Each row is a point on a landscape with many peaks, with its height.
From any point a climber takes the steepest step (rise divided by distance) to one of its 3 nearest points. It stops when none of these is higher. Distance is the straight distance between rows; heights are no part of it.
rina: 140; 117; 119; 100; 128; 116; 107; 138; 128; 141; 113; 147; 128; 126; 135; 154; 147; 140; 122; 180; 142; 147; 164; 134; 130; 119; 152; 126; 127; 128  (h 3.61)
dum: 135; 136; 139; 92; 62; 142; 117; 178; 117; 171; 110; 136; 129; 120; 177; 168; 118; 186; 111; 160; 158; 93; 157; 143; 127; 133; 121; 136; 155; 126  (h 5.65)
bub: 92; 113; 112; 109; 116; 104; 90; 148; 143; 161; 98; 127; 142; 81; 123; 112; 160; 135; 142; 153; 142; 98; 161; 141; 151; 137; 139; 101; 120; 136  (h 4.23)
bepi: 191; 136; 103; 115; 135; 99; 148; 139; 152; 130; 142; 155; 150; 84; 128; 154; 117; 181; 131; 128; 127; 146; 140; 151; 144; 159; 143; 96; 89; 126  (h 1.74)
vip: 117; 141; 172; 123; 91; 171; 155; 158; 104; 144; 114; 132; 111; 156; 155; 169; 101; 113; 56; 154; 151; 169; 113; 122; 124; 134; 119; 138; 143; 104  (h 5.78)
Notu: 101; 120; 144; 115; 158; 126; 145; 125; 140; 79; 144; 135; 92; 112; 131; 166; 131; 63; 107; 131; 142; 154; 94; 117; 127; 137; 161; 115; 120; 124  (h 5.52)
kotiz: 145; 125; 133; 136; 142; 129; 142; 118; 171; 110; 122; 135; 155; 84; 105; 108; 149; 100; 124; 81; 122; 142; 65; 112; 132; 170; 156; 125; 99; 158  (h 0.61)
mil: 135; 137; 103; 126; 137; 91; 128; 88; 154; 99; 152; 126; 138; 145; 103; 99; 152; 102; 172; 56; 90; 110; 99; 97; 136; 95; 120; 139; 161; 137  (h 3.57)
pini: 86; 133; 132; 127; 86; 122; 99; 161; 116; 163; 108; 117; 131; 133; 150; 119; 132; 125; 115; 140; 131; 107; 153; 136; 174; 125; 119; 134; 128; 135  (h 4.21)
gomo: 52; 90; 155; 200; 149; 168; 165; 117; 155; 97; 93; 76; 129; 104; 128; 134; 157; 122; 110; 145; 118; 144; 86; 136; 117; 141; 143; 119; 82; 127  (h 3.45)
salam: 139; 110; 105; 129; 135; 121; 134; 142; 160; 111; 128; 139; 141; 97; 143; 161; 125; 160; 109; 179; 133; 163; 125; 161; 134; 154; 149; 103; 96; 138  (h 2.58)
ligeg: 121; 125; 113; 110; 146; 114; 118; 130; 144; 100; 121; 134; 124; 104; 115; 137; 156; 95; 129; 143; 136; 157; 124; 117; 117; 131; 160; 109; 110; 132  (h 4.11)
pumiv: 121; 108; 171; 132; 131; 158; 147; 150; 98; 90; 156; 128; 91; 178; 155; 157; 114; 99; 83; 138; 137; 159; 96; 114; 124; 102; 129; 157; 134; 124  (h 3.12)
gek: 189; 149; 157; 99; 81; 173; 108; 127; 128; 179; 139; 137; 108; 128; 132; 140; 136; 215; 143; 140; 174; 120; 133; 155; 77; 143; 116; 133; 175; 86  (h 3.17)
Pume: 115; 124; 139; 108; 156; 123; 152; 121; 148; 97; 100; 141; 108; 83; 149; 162; 123; 83; 87; 160; 133; 171; 84; 130; 125; 147; 147; 98; 137; 104  (h 6.26)
Vetu: 151; 150; 124; 98; 120; 131; 98; 117; 100; 121; 95; 147; 120; 184; 113; 110; 139; 122; 159; 111; 114; 102; 144; 117; 108; 73; 107; 128; 159; 104  (h 3.76)
zevi: 62; 115; 147; 154; 153; 134; 185; 135; 163; 89; 72; 99; 108; 82; 123; 176; 123; 82; 86; 142; 130; 156; 81; 121; 138; 143; 128; 86; 105; 105  (h 4.66)
dubeg: 139; 153; 86; 124; 129; 122; 110; 121; 92; 160; 107; 127; 132; 129; 106; 129; 112; 175; 204; 137; 126; 87; 164; 145; 141; 96; 107; 132; 94; 134  (h 5.10)
bisuv: 123; 155; 145; 129; 98; 165; 145; 141; 120; 147; 129; 147; 113; 199; 139; 133; 108; 93; 115; 96; 144; 127; 116; 124; 107; 153; 113; 128; 142; 106  (h 6.20)
meze: 102; 151; 184; 138; 74; 152; 131; 179; 102; 169; 91; 133; 126; 147; 155; 149; 151; 123; 90; 143; 159; 116; 137; 119; 146; 112; 114; 146; 153; 122  (h 4.01)
Boma: 121; 137; 122; 98; 133; 128; 134; 123; 104; 90; 155; 124; 114; 181; 127; 151; 130; 97; 128; 105; 110; 130; 122; 104; 116; 97; 143; 139; 154; 134  (h 4.09)
lekez: 103; 140; 142; 93; 72; 113; 102; 183; 133; 178; 97; 159; 118; 131; 176; 129; 149; 161; 121; 161; 151; 97; 150; 132; 140; 134; 107; 123; 162; 107  (h 6.25)
Kolok: 124; 110; 99; 152; 168; 130; 137; 75; 137; 103; 154; 106; 146; 105; 117; 91; 150; 105; 137; 80; 89; 109; 103; 118; 109; 116; 132; 157; 130; 155  (h 6.02)
miko: 117; 133; 136; 122; 94; 116; 106; 158; 137; 164; 121; 169; 92; 169; 134; 82; 146; 111; 147; 107; 157; 116; 119; 118; 103; 130; 87; 111; 139; 94  (h 2.93)
zom: 171; 117; 176; 99; 169; 133; 156; 94; 163; 89; 163; 148; 100; 149; 142; 162; 88; 98; 100; 116; 136; 171; 65; 146; 126; 154; 152; 123; 143; 149  (h 5.50)
nebi: 153; 116; 150; 116; 135; 138; 117; 125; 106; 126; 151; 143; 91; 144; 139; 154; 141; 103; 103; 153; 140; 165; 136; 114; 105; 120; 149; 136; 140; 125  (h 4.49)
lozod: 102; 105; 133; 128; 152; 125; 165; 110; 125; 64; 162; 123; 100; 162; 138; 154; 110; 95; 129; 125; 122; 144; 91; 92; 128; 110; 152; 134; 115; 140  (h 4.03)
Pimu: 107; 132; 140; 123; 131; 140; 163; 132; 137; 116; 123; 140; 134; 124; 118; 124; 95; 75; 105; 113; 131; 155; 78; 107; 137; 158; 133; 112; 118; 129  (h 4.50)
nivet: 116; 107; 118; 143; 149; 120; 136; 125; 152; 80; 139; 126; 117; 123; 121; 145; 144; 87; 126; 138; 122; 149; 108; 107; 114; 126; 155; 125; 100; 147  (h 4.76)
nop: 92; 129; 106; 143; 107; 122; 106; 128; 129; 191; 124; 118; 124; 132; 128; 84; 109; 150; 153; 98; 140; 77; 156; 136; 131; 146; 101; 130; 125; 121  (h 5.08)
Gunut: 116; 107; 160; 140; 130; 160; 143; 148; 127; 109; 135; 131; 106; 142; 167; 170; 108; 132; 66; 201; 151; 175; 112; 140; 145; 133; 125; 141; 124; 120  (h 6.47)
mun: 111; 121; 80; 155; 144; 143; 119; 91; 111; 129; 129; 93; 152; 92; 98; 99; 134; 151; 141; 117; 102; 106; 147; 146; 120; 101; 123; 156; 117; 146  (h 4.92)
lor: 129; 140; 136; 106; 101; 139; 146; 158; 115; 141; 124; 149; 125; 150; 143; 154; 87; 134; 80; 149; 142; 172; 119; 136; 125; 146; 136; 124; 133; 104  (h 4.91)
daru: 103; 142; 90; 141; 122; 132; 105; 108; 88; 174; 109; 95; 152; 84; 137; 115; 85; 193; 176; 132; 122; 54; 177; 148; 151; 83; 85; 145; 155; 124  (h 4.62)
babev: 161; 137; 149; 112; 105; 146; 101; 145; 104; 154; 129; 133; 107; 127; 146; 157; 134; 167; 86; 180; 154; 137; 155; 144; 129; 111; 147; 155; 154; 123  (h 3.13)
Reka: 190; 131; 148; 122; 156; 96; 127; 112; 166; 89; 155; 142; 131; 132; 117; 138; 136; 105; 151; 83; 127; 155; 118; 80; 142; 140; 146; 113; 129; 144  (h 2.75)
Zavem: 168; 130; 140; 116; 150; 89; 98; 125; 164; 130; 123; 182; 134; 95; 117; 96; 165; 144; 159; 123; 135; 139; 143; 99; 146; 146; 133; 89; 127; 118  (h 3.14)
nuv: 135; 146; 91; 122; 129; 133; 109; 123; 94; 145; 115; 118; 135; 154; 101; 110; 128; 125; 154; 134; 101; 98; 149; 127; 125; 94; 109; 133; 131; 130  (h 3.98)
Nas: 179; 161; 138; 103; 86; 150; 113; 164; 111; 161; 130; 149; 113; 165; 141; 142; 119; 152; 141; 116; 158; 130; 142; 135; 81; 145; 124; 124; 145; 101  (h 3.80)
meli: 87; 139; 127; 147; 111; 144; 157; 129; 98; 108; 142; 102; 122; 173; 130; 131; 127; 79; 116; 120; 106; 125; 125; 108; 138; 93; 121; 157; 138; 132  (h 4.80)
panu: 142; 144; 108; 160; 92; 125; 116; 137; 134; 163; 145; 149; 136; 151; 109; 76; 113; 133; 154; 74; 125; 102; 120; 125; 120; 148; 97; 124; 125; 124  (h 4.04)
sadi: 77; 132; 140; 130; 133; 139; 165; 142; 122; 99; 117; 120; 105; 124; 131; 153; 121; 62; 114; 135; 126; 140; 105; 112; 140; 137; 141; 116; 116; 121  (h 5.02)
nudo: 94; 141; 124; 127; 96; 100; 110; 159; 137; 170; 119; 151; 117; 121; 137; 95; 130; 122; 137; 128; 133; 110; 132; 126; 140; 156; 117; 118; 139; 116  (h 4.46)
fod: 158; 140; 128; 101; 126; 113; 111; 134; 150; 131; 132; 165; 111; 172; 115; 96; 150; 126; 167; 86; 145; 117; 143; 107; 92; 130; 97; 111; 159; 102  (h 3.37)
Rebog: 139; 126; 116; 108; 119; 108; 100; 150; 112; 159; 121; 137; 132; 139; 115; 122; 132; 137; 147; 143; 139; 115; 149; 124; 134; 131; 139; 123; 123; 131  (h 4.10)
rifus: 158; 132; 98; 151; 145; 112; 105; 89; 141; 147; 143; 122; 155; 104; 99; 62; 132; 133; 158; 71; 102; 95; 114; 119; 121; 112; 107; 149; 138; 128  (h 5.95)
Lim: 149; 121; 92; 134; 158; 126; 116; 96; 124; 124; 137; 104; 154; 105; 90; 107; 133; 148; 176; 130; 110; 109; 145; 128; 125; 107; 137; 128; 110; 151  (h 4.86)
gotuf: 91; 134; 131; 140; 126; 128; 124; 144; 105; 123; 117; 99; 122; 145; 128; 140; 154; 94; 109; 153; 125; 119; 157; 114; 150; 105; 125; 138; 114; 130  (h 4.44)
Sed: 146; 155; 142; 72; 139; 113; 123; 113; 117; 100; 141; 151; 97; 188; 134; 144; 162; 106; 163; 71; 130; 126; 107; 101; 92; 85; 136; 125; 182; 99  (h 3.43)
lav: 145; 135; 110; 147; 134; 126; 147; 100; 123; 121; 150; 125; 151; 122; 108; 65; 122; 114; 135; 52; 98; 117; 99; 121; 123; 144; 131; 136; 120; 153  (h 7.58)
kez: 163; 127; 140; 91; 159; 103; 132; 91; 128; 82; 163; 138; 108; 179; 135; 159; 137; 105; 156; 100; 124; 146; 120; 96; 117; 92; 157; 144; 160; 150  (h 3.40)
buzus: 78; 102; 106; 137; 118; 137; 143; 128; 149; 146; 105; 123; 170; 85; 133; 117; 128; 150; 117; 132; 132; 130; 127; 161; 146; 176; 147; 117; 98; 146  (h 3.49)
dusu: 140; 152; 116; 138; 124; 122; 148; 120; 135; 123; 148; 149; 139; 169; 122; 99; 113; 96; 159; 44; 115; 125; 98; 88; 135; 149; 105; 124; 135; 138  (h 3.69)
Bebof: 153; 143; 124; 85; 161; 99; 100; 113; 126; 99; 121; 156; 119; 168; 93; 109; 149; 118; 167; 103; 116; 111; 130; 95; 117; 95; 122; 118; 154; 101  (h 3.96)
nimu: 80; 107; 99; 106; 118; 107; 117; 129; 174; 148; 102; 128; 161; 51; 146; 105; 156; 165; 124; 139; 129; 114; 145; 160; 150; 159; 139; 111; 133; 149  (h 3.87)
Nono: 187; 144; 118; 140; 130; 109; 150; 131; 149; 119; 158; 153; 160; 122; 98; 135; 99; 148; 134; 90; 120; 151; 115; 119; 137; 178; 142; 108; 91; 131  (h 1.09)
lat: 141; 153; 160; 110; 92; 153; 131; 152; 102; 142; 117; 150; 113; 134; 164; 153; 117; 120; 80; 144; 146; 151; 114; 132; 113; 153; 127; 130; 162; 99  (h 5.21)
Pazo: 173; 158; 112; 131; 119; 106; 132; 133; 132; 172; 138; 150; 133; 128; 114; 106; 109; 196; 202; 92; 130; 85; 165; 131; 133; 134; 97; 97; 86; 117  (h 4.37)
Kages: 163; 136; 127; 140; 144; 102; 105; 110; 157; 121; 141; 139; 151; 111; 87; 52; 154; 145; 176; 89; 115; 101; 139; 98; 139; 118; 116; 129; 127; 133  (h 5.30)
sop: 134; 103; 112; 151; 164; 124; 169; 66; 159; 71; 156; 103; 162; 130; 103; 108; 155; 117; 141; 59; 89; 113; 74; 127; 122; 109; 144; 165; 132; 179  (h 5.39)
manek: 84; 86; 138; 176; 143; 167; 155; 145; 163; 82; 135; 113; 127; 125; 140; 159; 127; 123; 105; 172; 127; 156; 88; 116; 136; 131; 136; 112; 78; 129  (h 3.21)
tibig: 80; 96; 132; 165; 161; 159; 160; 84; 149; 103; 111; 91; 137; 88; 122; 108; 140; 100; 108; 97; 116; 124; 82; 135; 96; 139; 148; 136; 88; 153  (h 3.78)
vop: 113; 113; 92; 153; 129; 133; 126; 125; 123; 141; 136; 93; 149; 98; 121; 113; 132; 162; 148; 144; 122; 105; 152; 150; 129; 136; 157; 141; 80; 160  (h 4.52)
Tezas: 204; 136; 139; 109; 119; 127; 117; 143; 128; 148; 145; 149; 116; 136; 147; 155; 109; 179; 116; 131; 138; 146; 146; 162; 104; 159; 128; 125; 144; 105  (h 3.56)
boga: 106; 91; 115; 154; 141; 136; 146; 109; 143; 95; 121; 114; 140; 124; 106; 122; 145; 112; 122; 127; 112; 153; 98; 132; 119; 147; 152; 139; 78; 166  (h 4.19)
lud: 61; 102; 138; 192; 133; 145; 137; 113; 103; 120; 111; 55; 155; 91; 137; 107; 127; 110; 96; 117; 129; 117; 124; 157; 120; 142; 111; 159; 130; 134  (h 4.89)
Tetof: 86; 135; 122; 107; 118; 113; 137; 138; 151; 128; 87; 144; 141; 93; 144; 135; 137; 110; 99; 153; 120; 149; 109; 130; 147; 171; 132; 98; 134; 108  (h 4.85)
rakim: 150; 110; 119; 123; 157; 116; 111; 128; 116; 99; 153; 135; 109; 154; 116; 143; 142; 127; 143; 157; 120; 152; 152; 116; 118; 106; 153; 138; 113; 142  (h 3.92)
pero: 137; 106; 150; 130; 158; 145; 121; 131; 138; 97; 146; 134; 94; 129; 131; 168; 154; 110; 106; 187; 149; 161; 136; 122; 115; 115; 147; 147; 122; 126  (h 3.97)
Zotes: 115; 161; 126; 112; 107; 142; 165; 128; 107; 112; 143; 121; 104; 218; 142; 166; 130; 91; 142; 73; 134; 112; 95; 117; 112; 80; 130; 140; 167; 123  (h 2.88)
Sug: 65; 104; 118; 141; 125; 147; 176; 137; 154; 121; 91; 102; 164; 103; 135; 162; 99; 153; 87; 155; 121; 173; 97; 141; 149; 159; 119; 100; 93; 127  (h 2.00)
fezi: 94; 133; 146; 115; 102; 127; 142; 158; 122; 134; 102; 128; 135; 114; 156; 160; 123; 122; 77; 174; 149; 147; 118; 139; 151; 147; 130; 119; 127; 114  (h 5.20)
Vub: 140; 98; 99; 157; 161; 130; 171; 92; 142; 96; 165; 91; 157; 155; 96; 112; 131; 140; 137; 96; 84; 117; 110; 117; 123; 100; 138; 159; 107; 179  (h 5.25)
baras: 166; 142; 105; 111; 138; 109; 115; 96; 115; 111; 135; 132; 135; 150; 78; 111; 137; 131; 166; 114; 99; 114; 150; 112; 121; 89; 119; 121; 124; 132  (h 4.36)
pas: 92; 128; 108; 163; 118; 123; 111; 122; 112; 154; 133; 101; 138; 115; 119; 81; 135; 111; 140; 109; 116; 106; 137; 129; 123; 131; 102; 153; 141; 122  (h 5.56)
Gofe: 63; 145; 148; 175; 112; 129; 104; 140; 86; 155; 106; 71; 138; 116; 146; 111; 143; 99; 118; 116; 118; 107; 148; 130; 161; 107; 86; 153; 155; 114  (h 5.01)
Sirap: 144; 150; 164; 88; 116; 136; 103; 146; 118; 153; 126; 170; 81; 137; 149; 130; 152; 97; 122; 133; 147; 136; 127; 113; 104; 122; 140; 130; 159; 96  (h 3.07)
fusag: 183; 107; 136; 117; 164; 105; 137; 109; 134; 80; 182; 136; 121; 159; 117; 148; 115; 119; 147; 106; 120; 163; 130; 106; 125; 138; 161; 120; 116; 164  (h 2.77)
Vis: 162; 157; 96; 134; 131; 115; 117; 107; 119; 156; 124; 130; 143; 140; 92; 91; 111; 171; 200; 99; 116; 77; 147; 136; 126; 92; 92; 109; 123; 125  (h 5.77)
kon: 171; 134; 122; 102; 140; 111; 133; 142; 134; 132; 135; 167; 127; 124; 135; 138; 115; 121; 108; 143; 127; 170; 128; 130; 120; 158; 136; 101; 131; 116  (h 5.40)
sotu: 60; 78; 136; 189; 144; 170; 156; 143; 137; 109; 122; 78; 151; 123; 135; 137; 128; 147; 114; 155; 131; 143; 113; 149; 147; 152; 112; 127; 75; 141  (h 3.26)
Muz: 215; 129; 169; 110; 140; 120; 152; 102; 146; 120; 159; 144; 115; 120; 139; 136; 118; 159; 106; 143; 106; 165; 128; 176; 113; 151; 147; 130; 156; 116  (h 2.14)
Nin: 62; 133; 145; 172; 100; 143; 126; 129; 96; 159; 104; 84; 139; 115; 148; 95; 112; 93; 105; 93; 119; 110; 122; 130; 149; 151; 90; 152; 141; 115  (h 5.19)
tuz: 108; 117; 118; 144; 122; 135; 140; 150; 116; 131; 139; 124; 132; 138; 115; 139; 111; 133; 107; 155; 119; 149; 134; 130; 146; 145; 133; 121; 88; 141  (h 3.27)
Fik: 105; 102; 102; 129; 122; 102; 85; 131; 152; 172; 117; 136; 140; 67; 129; 81; 127; 165; 165; 116; 139; 79; 149; 137; 159; 137; 117; 121; 126; 138  (h 4.28)
duvus: 88; 115; 119; 181; 104; 140; 129; 136; 88; 168; 129; 66; 156; 117; 136; 98; 89; 157; 105; 91; 133; 93; 137; 149; 126; 155; 97; 152; 131; 139  (h 4.88)
Ledi: 103; 87; 107; 171; 142; 142; 131; 119; 155; 123; 126; 108; 153; 89; 112; 122; 148; 178; 128; 155; 129; 113; 127; 160; 115; 136; 154; 135; 78; 154  (h 4.06)
Kapu: 164; 111; 96; 148; 168; 122; 144; 82; 154; 80; 141; 100; 150; 126; 83; 115; 153; 153; 153; 105; 109; 130; 111; 109; 116; 119; 154; 151; 102; 182  (h 4.82)
mepos: 157; 150; 81; 152; 114; 129; 148; 95; 122; 145; 158; 115; 149; 161; 97; 87; 104; 139; 175; 60; 91; 95; 134; 131; 116; 103; 78; 139; 138; 130  (h 3.64)
gim: 124; 111; 109; 125; 127; 118; 152; 131; 152; 104; 113; 147; 152; 101; 139; 150; 106; 139; 81; 162; 126; 174; 103; 145; 144; 178; 141; 99; 91; 136  (h 2.21)
dek: 87; 106; 102; 126; 123; 128; 93; 126; 125; 149; 109; 104; 140; 93; 127; 138; 147; 154; 153; 165; 129; 97; 177; 143; 156; 116; 138; 127; 108; 155  (h 4.08)
kotov: 189; 148; 133; 129; 128; 102; 126; 133; 150; 133; 143; 161; 146; 139; 101; 76; 126; 154; 176; 93; 135; 126; 144; 98; 124; 141; 109; 100; 99; 120  (h 4.15)
Zar: 133; 110; 153; 113; 135; 136; 94; 134; 135; 118; 119; 137; 108; 104; 156; 164; 164; 134; 79; 211; 153; 158; 137; 144; 127; 110; 148; 139; 148; 129  (h 3.51)
tuv: 149; 170; 112; 117; 107; 148; 101; 130; 80; 153; 80; 138; 122; 172; 129; 131; 138; 173; 155; 161; 138; 85; 168; 132; 118; 71; 99; 141; 134; 125  (h 3.83)
kipup: 126; 139; 77; 149; 112; 135; 142; 127; 102; 144; 146; 101; 138; 170; 108; 112; 112; 119; 144; 113; 106; 107; 152; 135; 122; 91; 109; 141; 122; 138  (h 3.68)
pebak: 77; 135; 129; 148; 119; 110; 74; 121; 102; 168; 102; 82; 139; 101; 125; 107; 137; 142; 129; 137; 125; 70; 162; 133; 167; 80; 74; 142; 173; 116  (h 4.84)
pazat: 167; 114; 162; 105; 153; 123; 130; 116; 140; 105; 154; 148; 96; 125; 142; 149; 111; 98; 114; 153; 128; 171; 107; 141; 104; 137; 150; 130; 145; 129  (h 5.55)
Gepes: 142; 128; 115; 146; 124; 140; 151; 133; 137; 120; 141; 149; 166; 117; 101; 112; 108; 139; 122; 97; 106; 144; 99; 125; 141; 177; 149; 121; 75; 150  (h 0.81)
pafuf: 130; 126; 111; 135; 136; 117; 120; 116; 159; 112; 133; 136; 162; 86; 105; 82; 156; 114; 147; 103; 112; 128; 120; 118; 129; 155; 158; 121; 99; 144  (h 0.59)
pip: 113; 119; 98; 128; 103; 117; 113; 144; 131; 167; 120; 133; 143; 105; 127; 104; 129; 170; 158; 129; 126; 90; 154; 146; 148; 152; 123; 120; 110; 138  (h 4.73)
rumu: 233; 150; 155; 128; 166; 96; 130; 127; 140; 118; 169; 144; 153; 95; 110; 151; 111; 170; 160; 130; 133; 141; 174; 113; 136; 140; 147; 89; 90; 140  (h 1.06)
Suf: 90; 103; 110; 151; 118; 144; 127; 138; 145; 117; 126; 115; 142; 113; 125; 146; 132; 122; 109; 170; 138; 138; 127; 136; 143; 144; 145; 117; 96; 139  (h 3.11)
Nuf: 130; 131; 147; 88; 135; 118; 91; 156; 121; 135; 116; 149; 113; 124; 134; 133; 158; 104; 127; 160; 141; 148; 144; 117; 117; 118; 152; 128; 136; 101  (h 3.25)
Gido: 95; 137; 161; 116; 105; 150; 160; 158; 109; 137; 95; 142; 112; 133; 138; 150; 87; 83; 79; 141; 134; 155; 91; 123; 147; 154; 116; 108; 140; 102  (h 5.24)
burum: 72; 103; 122; 161; 133; 129; 118; 119; 126; 154; 123; 113; 165; 61; 143; 75; 144; 126; 107; 95; 129; 98; 112; 140; 138; 164; 121; 128; 125; 137  (h 3.10)
ris: 115; 125; 148; 110; 145; 142; 168; 110; 142; 101; 103; 130; 106; 105; 157; 167; 82; 115; 67; 174; 139; 188; 85; 147; 127; 148; 115; 107; 143; 96  (h 5.76)
Val: 196; 136; 151; 117; 148; 109; 125; 138; 146; 117; 166; 162; 121; 145; 125; 137; 116; 123; 140; 115; 127; 158; 135; 118; 115; 142; 148; 114; 131; 129  (h 3.84)
gadu: 98; 106; 108; 154; 116; 129; 142; 133; 103; 162; 128; 87; 159; 83; 138; 101; 102; 171; 142; 119; 127; 77; 169; 151; 139; 141; 124; 138; 106; 152  (h 4.32)
Lino: 107; 114; 111; 137; 149; 123; 93; 120; 136; 113; 106; 98; 140; 109; 102; 124; 157; 126; 147; 157; 124; 125; 162; 124; 135; 112; 151; 124; 101; 144  (h 3.70)
rati: 81; 152; 118; 145; 121; 127; 127; 122; 105; 122; 123; 99; 119; 146; 121; 97; 140; 78; 122; 116; 101; 97; 124; 112; 139; 88; 102; 138; 154; 103  (h 5.18)
lotub: 77; 139; 152; 173; 93; 155; 133; 156; 79; 153; 117; 92; 137; 168; 128; 136; 109; 127; 101; 139; 136; 128; 145; 129; 160; 130; 99; 143; 117; 143  (h 3.99)
Bet: 54; 114; 140; 154; 135; 119; 117; 134; 131; 132; 95; 90; 138; 93; 135; 125; 177; 97; 121; 153; 123; 128; 140; 129; 138; 129; 137; 129; 119; 129  (h 4.17)
toleb: 118; 155; 99; 101; 86; 127; 105; 155; 119; 188; 113; 151; 118; 116; 134; 132; 104; 191; 196; 128; 147; 61; 183; 140; 149; 124; 94; 125; 105; 125  (h 4.59)
Batiz: 209; 115; 190; 90; 175; 96; 104; 99; 160; 103; 155; 149; 103; 115; 131; 136; 142; 111; 137; 122; 132; 155; 134; 131; 119; 133; 161; 117; 156; 120  (h 7.64)
dep: 123; 128; 152; 118; 119; 137; 139; 130; 142; 105; 101; 113; 113; 105; 189; 171; 124; 140; 54; 211; 143; 170; 106; 158; 138; 129; 130; 128; 147; 110  (h 5.71)
liraf: 157; 130; 165; 97; 133; 131; 143; 125; 129; 130; 153; 168; 88; 149; 147; 158; 98; 101; 110; 128; 138; 169; 104; 127; 96; 146; 144; 121; 150; 116  (h 4.24)
feg: 95; 149; 171; 121; 118; 126; 93; 141; 78; 134; 101; 118; 113; 124; 130; 134; 193; 89; 117; 163; 132; 119; 155; 108; 140; 91; 110; 144; 146; 123  (h 4.22)
Fif: 157; 131; 136; 92; 100; 126; 132; 121; 130; 127; 111; 121; 104; 93; 176; 168; 120; 203; 70; 180; 127; 121; 142; 194; 139; 141; 138; 148; 166; 121  (h 2.55)
numak: 64; 143; 164; 160; 110; 133; 160; 144; 97; 130; 106; 97; 103; 131; 118; 139; 123; 64; 119; 113; 115; 122; 109; 115; 153; 126; 125; 139; 129; 110  (h 4.71)
sezi: 89; 116; 107; 180; 114; 133; 122; 120; 94; 147; 126; 58; 149; 105; 145; 117; 114; 161; 118; 122; 121; 91; 167; 140; 138; 101; 110; 166; 145; 144  (h 4.64)
divef: 125; 131; 99; 164; 139; 131; 147; 101; 121; 147; 158; 117; 153; 116; 132; 73; 106; 108; 121; 30; 96; 101; 89; 132; 98; 123; 84; 156; 163; 115  (h 7.77)
zevo: 221; 132; 171; 97; 145; 146; 110; 112; 99; 132; 141; 140; 116; 156; 110; 123; 121; 185; 171; 122; 145; 117; 157; 123; 92; 101; 123; 124; 152; 105  (h 7.06)
lifof: 124; 126; 114; 80; 98; 91; 111; 164; 150; 175; 113; 160; 135; 101; 146; 123; 127; 173; 152; 147; 154; 104; 154; 152; 159; 144; 126; 113; 132; 121  (h 5.58)
vizop: 116; 109; 96; 143; 142; 134; 129; 126; 121; 111; 146; 112; 132; 144; 106; 130; 129; 126; 140; 160; 112; 134; 152; 130; 132; 115; 142; 148; 94; 155  (h 3.58)
kot: 94; 124; 165; 136; 142; 131; 154; 167; 124; 100; 92; 122; 102; 98; 162; 181; 149; 85; 79; 180; 150; 159; 97; 122; 132; 131; 130; 129; 133; 109  (h 5.74)
Depu: 155; 129; 183; 84; 160; 120; 168; 106; 154; 93; 154; 151; 85; 139; 145; 174; 73; 84; 105; 98; 153; 158; 56; 117; 125; 142; 156; 117; 154; 136  (h 4.00)
rog: 139; 154; 149; 96; 106; 160; 82; 143; 81; 141; 86; 138; 108; 142; 127; 141; 162; 140; 114; 147; 148; 107; 152; 113; 125; 79; 126; 147; 159; 119  (h 4.02)
vef: 145; 131; 153; 95; 127; 121; 127; 130; 130; 131; 116; 156; 109; 113; 161; 134; 120; 102; 94; 164; 137; 171; 108; 137; 113; 151; 141; 116; 159; 94  (h 4.69)
Sor: 147; 126; 130; 116; 149; 131; 156; 120; 161; 96; 144; 147; 116; 115; 142; 163; 98; 99; 90; 146; 123; 177; 94; 132; 123; 151; 144; 103; 117; 132  (h 7.75)
nurit: 82; 127; 147; 156; 120; 147; 158; 159; 114; 109; 122; 113; 118; 153; 137; 162; 124; 92; 95; 156; 138; 155; 108; 120; 153; 117; 134; 136; 111; 120  (h 4.72)
mafov: 118; 145; 133; 120; 116; 118; 126; 144; 120; 141; 131; 152; 111; 149; 134; 116; 130; 86; 128; 101; 123; 127; 121; 107; 112; 135; 128; 122; 127; 108  (h 4.96)
noki: 116; 144; 93; 129; 127; 129; 129; 100; 142; 147; 147; 129; 130; 151; 88; 101; 120; 111; 161; 74; 77; 99; 116; 130; 127; 70; 90; 141; 179; 109  (h 4.47)
naka: 154; 147; 115; 115; 110; 141; 137; 128; 129; 122; 151; 138; 117; 208; 118; 125; 114; 99; 157; 85; 126; 113; 145; 122; 91; 127; 100; 123; 139; 122  (h 3.74)
zukun: 86; 91; 105; 149; 143; 131; 98; 112; 168; 128; 93; 97; 151; 79; 122; 138; 168; 166; 139; 160; 134; 96; 171; 163; 136; 131; 163; 119; 111; 154  (h 3.53)
foniv: 144; 132; 94; 135; 139; 118; 155; 115; 129; 99; 158; 131; 135; 176; 99; 124; 110; 113; 149; 95; 109; 144; 121; 100; 128; 116; 132; 129; 122; 149  (h 3.09)
ral: 118; 93; 150; 137; 151; 161; 143; 131; 140; 70; 178; 134; 99; 170; 168; 168; 110; 109; 111; 156; 132; 152; 86; 109; 114; 120; 127; 140; 112; 134  (h 3.52)
pibe: 191; 135; 139; 90; 122; 115; 100; 137; 127; 163; 128; 164; 117; 132; 135; 126; 126; 157; 142; 154; 143; 131; 147; 146; 103; 134; 133; 120; 161; 99  (h 4.81)
ker: 117; 140; 118; 124; 112; 129; 114; 153; 103; 152; 121; 125; 136; 144; 127; 144; 135; 158; 131; 153; 137; 103; 167; 144; 149; 116; 133; 144; 97; 148  (h 3.94)
losaf: 156; 139; 110; 123; 123; 125; 119; 131; 122; 133; 139; 146; 131; 150; 107; 109; 119; 107; 143; 109; 130; 142; 150; 124; 120; 158; 140; 120; 108; 137  (h 4.05)
mizeg: 185; 110; 161; 94; 159; 128; 97; 115; 117; 112; 149; 142; 102; 139; 122; 138; 135; 114; 119; 148; 133; 156; 137; 118; 94; 110; 151; 150; 159; 120  (h 4.83)
kom: 146; 122; 76; 144; 149; 130; 133; 95; 133; 129; 136; 102; 151; 122; 80; 90; 117; 134; 162; 104; 89; 91; 122; 132; 117; 90; 105; 151; 148; 136  (h 5.33)
Guza: 162; 163; 120; 125; 137; 113; 95; 110; 137; 142; 124; 150; 133; 162; 74; 77; 125; 160; 199; 95; 128; 84; 135; 120; 114; 87; 58; 113; 152; 105  (h 4.95)
bepez: 162; 154; 126; 116; 109; 147; 109; 148; 96; 145; 128; 150; 105; 185; 127; 116; 133; 139; 134; 133; 150; 122; 152; 116; 92; 110; 122; 127; 146; 99  (h 3.44)
rab: 122; 118; 109; 96; 129; 97; 135; 132; 155; 105; 85; 128; 146; 87; 186; 168; 147; 140; 81; 186; 140; 156; 127; 168; 138; 147; 140; 108; 148; 119  (h 5.09)
gonuf: 176; 132; 156; 117; 143; 108; 151; 110; 150; 87; 174; 157; 132; 151; 122; 157; 93; 112; 118; 86; 129; 168; 102; 103; 136; 163; 145; 115; 127; 155  (h 1.99)
tonel: 129; 130; 139; 113; 112; 148; 99; 152; 93; 157; 106; 130; 116; 117; 154; 164; 147; 172; 108; 189; 165; 109; 184; 127; 155; 91; 140; 139; 129; 143  (h 3.54)
kima: 149; 138; 103; 143; 121; 113; 104; 110; 118; 168; 132; 141; 141; 112; 116; 72; 115; 181; 198; 101; 131; 85; 151; 128; 134; 125; 109; 118; 114; 127  (h 5.53)

Call two points neighbours if one is among the 3 nearest of the other. Go from one point of each pair to the other, from neighbour to neighbour, staying as high as possible. Name the lowest point that can't be avoided.
Batiz / lekez: numak
lekez / pas: pip
Sor / Batiz: pazat
Gunut / Sor: dep

For each start below, name the point where the climber stops.
fod: lav
Vetu: lav
Bet: pas
kotiz: Sor
manek: lav
sotu: lav
ral: Sor
zukun: pas
numak: Sor
Sed: pas
rog: pas
